Each row is a point on a landscape with many valleys, with its height.
A ball rolls from a point to the lowest of its 6 nearest points, and stops where none of them is lower. Distance is the straight distance between rows; heights are no part of it.
Z402: [ 31 -19   6  13  11   0 -39  40]  (h 3.23)
Z650: [ 16  10  32  15  24 -27  -1 -11]  (h 1.90)
Z275: [-29 -12 -14   7   0 -13  27  -8]  (h 5.00)
Z897: [ 33 -20   6 -10 -48  61   8  -6]  (h 0.99)
Z27: [-16  27  -3 -11  16  -7 -50  12]  (h 4.12)
Z460: [-34  19 -24 -15   4   3 -38   7]  (h 4.74)
Z392: [-24   0   6   4   6  -5  45 -39]  (h 2.63)
Z373: [-23  11   3  -5  15 -33  -4  -2]  (h 3.61)
Z753: [-11   3   2  10   8   0  32 -35]  (h 2.46)
Z827: [  6   0  17  15  10 -14  17 -19]  (h 4.43)
Z222: [  0 -18 -20  12  -4   7  19   7]  (h 4.30)
Z240: [  5 -17 -11  16 -10  27  37 -17]  (h 3.27)
Z782: [ 24  -8   7  15  -6  34  14 -13]  (h 2.77)
Z247: [-44  11 -18 -20   6 -24   5  -4]  (h 0.88)
Z646: [  0   7  11   8   1  29  32 -35]  (h 2.23)
Z98: [-19   0 -11   1  11 -26  24 -10]  (h 4.38)
Z261: [  8   3   7 -23 -27  74  12  -3]  (h 1.81)
Z86: [-21  31   4 -30  14 -40 -19  -1]  (h 4.31)
Z943: [ 36 -35  -6   7 -16   6 -19  39]  (h 3.36)
Z300: [ -9  -1  10   9  23 -23   4   9]  (h 4.72)
Z141: [ 33 -28  -1  12 -22  27   0   8]  (h 3.05)
Z169: [-21 -17 -31   3   4  -5   9  15]  (h 5.99)
Z377: [-33   0 -20   0   6 -15   4   8]  (h 3.83)
Z15: [ 44 -21  10  11 -20  43  -3   4]  (h 2.50)
Z815: [ 10   2   4   5 -12  55  19 -18]  (h 1.79)
Z692: [ 28  -2  16  10 -11  56   6  -8]  (h 2.17)
Z72: [ -3  18  18 -11  20 -42   8  -7]  (h 4.39)
Z707: [ -6 -21 -27  -7 -12  -1 -16  30]  (h 6.66)
Z864: [-10  -7  -3  17  11  -4  23  -4]  (h 4.70)
Z993: [-40  25 -10 -21  10 -34  -2  -5]  (h 2.86)
Z232: [-21   7  -9  -6  11 -18  -7   7]  (h 2.29)
Z705: [  8 -22 -12  14  -3   5  -3  19]  (h 5.11)
Z560: [ 20  31  30 -12   4 -51  27 -23]  (h 2.82)
Z253: [-18   9  -8  -5  17 -14 -26  13]  (h 3.46)
Z457: [-52  19 -34 -21  -9   3 -18  -5]  (h 5.73)
Z244: [ 39 -22   0  21   3  13 -10  17]  (h 2.30)
Z695: [-25 -14 -41 -11 -13   9 -10  22]  (h 6.54)
Z58: [18 -4 18 15  9 -1  3 -8]  (h 6.70)
Z118: [  0  10  14   9  20 -29 -18  10]  (h 4.59)
Z65: [ 38 -55   1  -6 -45   5 -13  25]  (h 3.98)
Z738: [-19  52   8 -40 -10 -36 -34 -19]  (h 6.00)
Z505: [  1 -31 -24   1 -12   7  -6  28]  (h 6.74)
Z940: [  9  15  26   2  11 -26  29 -29]  (h 4.10)
Z331: [ 11   4  21  17   8  21  18 -22]  (h 3.71)
Z696: [ 33 -15  12  26  12   5 -16  16]  (h 2.99)
Z262: [ 33  -9  19  16 -11  49   5  -5]  (h 1.91)
Z339: [ -2  40  14 -31  10 -57  -3  -1]  (h 4.40)
Z733: [-40   9 -11 -11   3 -36  23  -8]  (h 3.25)
Z957: [ 22  -9  14  18   0  30   9 -12]  (h 3.62)
Z8: [-10  16  10 -13   8 -37  21 -16]  (h 4.14)
Z100: [  5 -21 -21   3  -5   3 -18  33]  (h 5.29)
Z693: [ 10 -11 -10   6   2   1 -39  43]  (h 3.58)
Z235: [ -9   7  -8   2  11  -7 -41  27]  (h 3.97)
Z527: [-30  48  -2 -24  -4 -13 -40 -22]  (h 5.12)
Z69: [-31  26  -7 -12  11  -2 -46   5]  (h 4.28)
Z544: [ 26 -37 -10   7 -23  30  16   1]  (h 4.20)
Z486: [ 22 -41 -16  -5 -37  10  -1  25]  (h 4.71)
Z745: [-13   4 -15  -4   5  -2 -33  27]  (h 4.35)
Z289: [ -2 -17 -14  14   3   0  11   7]  (h 2.02)
Z315: [-44  19 -38 -18  -4   7 -25  -4]  (h 5.41)
Z942: [ 33   7  32  15   2  42   4 -10]  (h 2.88)
Z495: [ 19  -1  12  19  25 -11 -16  18]  (h 4.29)
Z658: [  6  27  17 -22  -2 -59  26 -18]  (h 0.85)
Z886: [ 23   8  36  23  16   9   2 -19]  (h 6.45)
Z237: [-26  -3 -25  -6  13  -3  -7  17]  (h 4.56)
Z730: [ 17  -9   0   3 -25  57  18 -11]  (h 1.33)
Z122: [ 26 -53  -2   1 -50  17   6   6]  (h 4.46)
Z213: [ 10 -13  -1  18   9   5   2   1]  (h 5.39)
Z501: [ -1   3   8  12  -4  35  37 -38]  (h 2.16)
Z215: [ -1  14  23  -4  21 -35  -2  -1]  (h 4.44)
Z987: [ 20  10  27   0  -1  59   8 -16]  (h 2.74)
Z675: [-25  15  -1 -15  13 -40  24 -14]  (h 4.60)
Z830: [-11  44   5 -37   1 -51 -13  -5]  (h 5.66)

Where does a ball stop that starts at each point below?
Z693 | Z244
Z237 | Z247
Z745 | Z247
Z100 | Z244
Z235 | Z247
Z69 | Z247
Z987 | Z897
Z692 | Z897

Call two points neighbours if one is among the 6 nearest of the other. Go from one point of each pair to the other, from neighbour to neighbour, staying as low as possible. Name the highest point that can't be avoided.
Z897 / Z650 | Z940
Z650 / Z289 | Z222
Z244 / Z247 | Z235
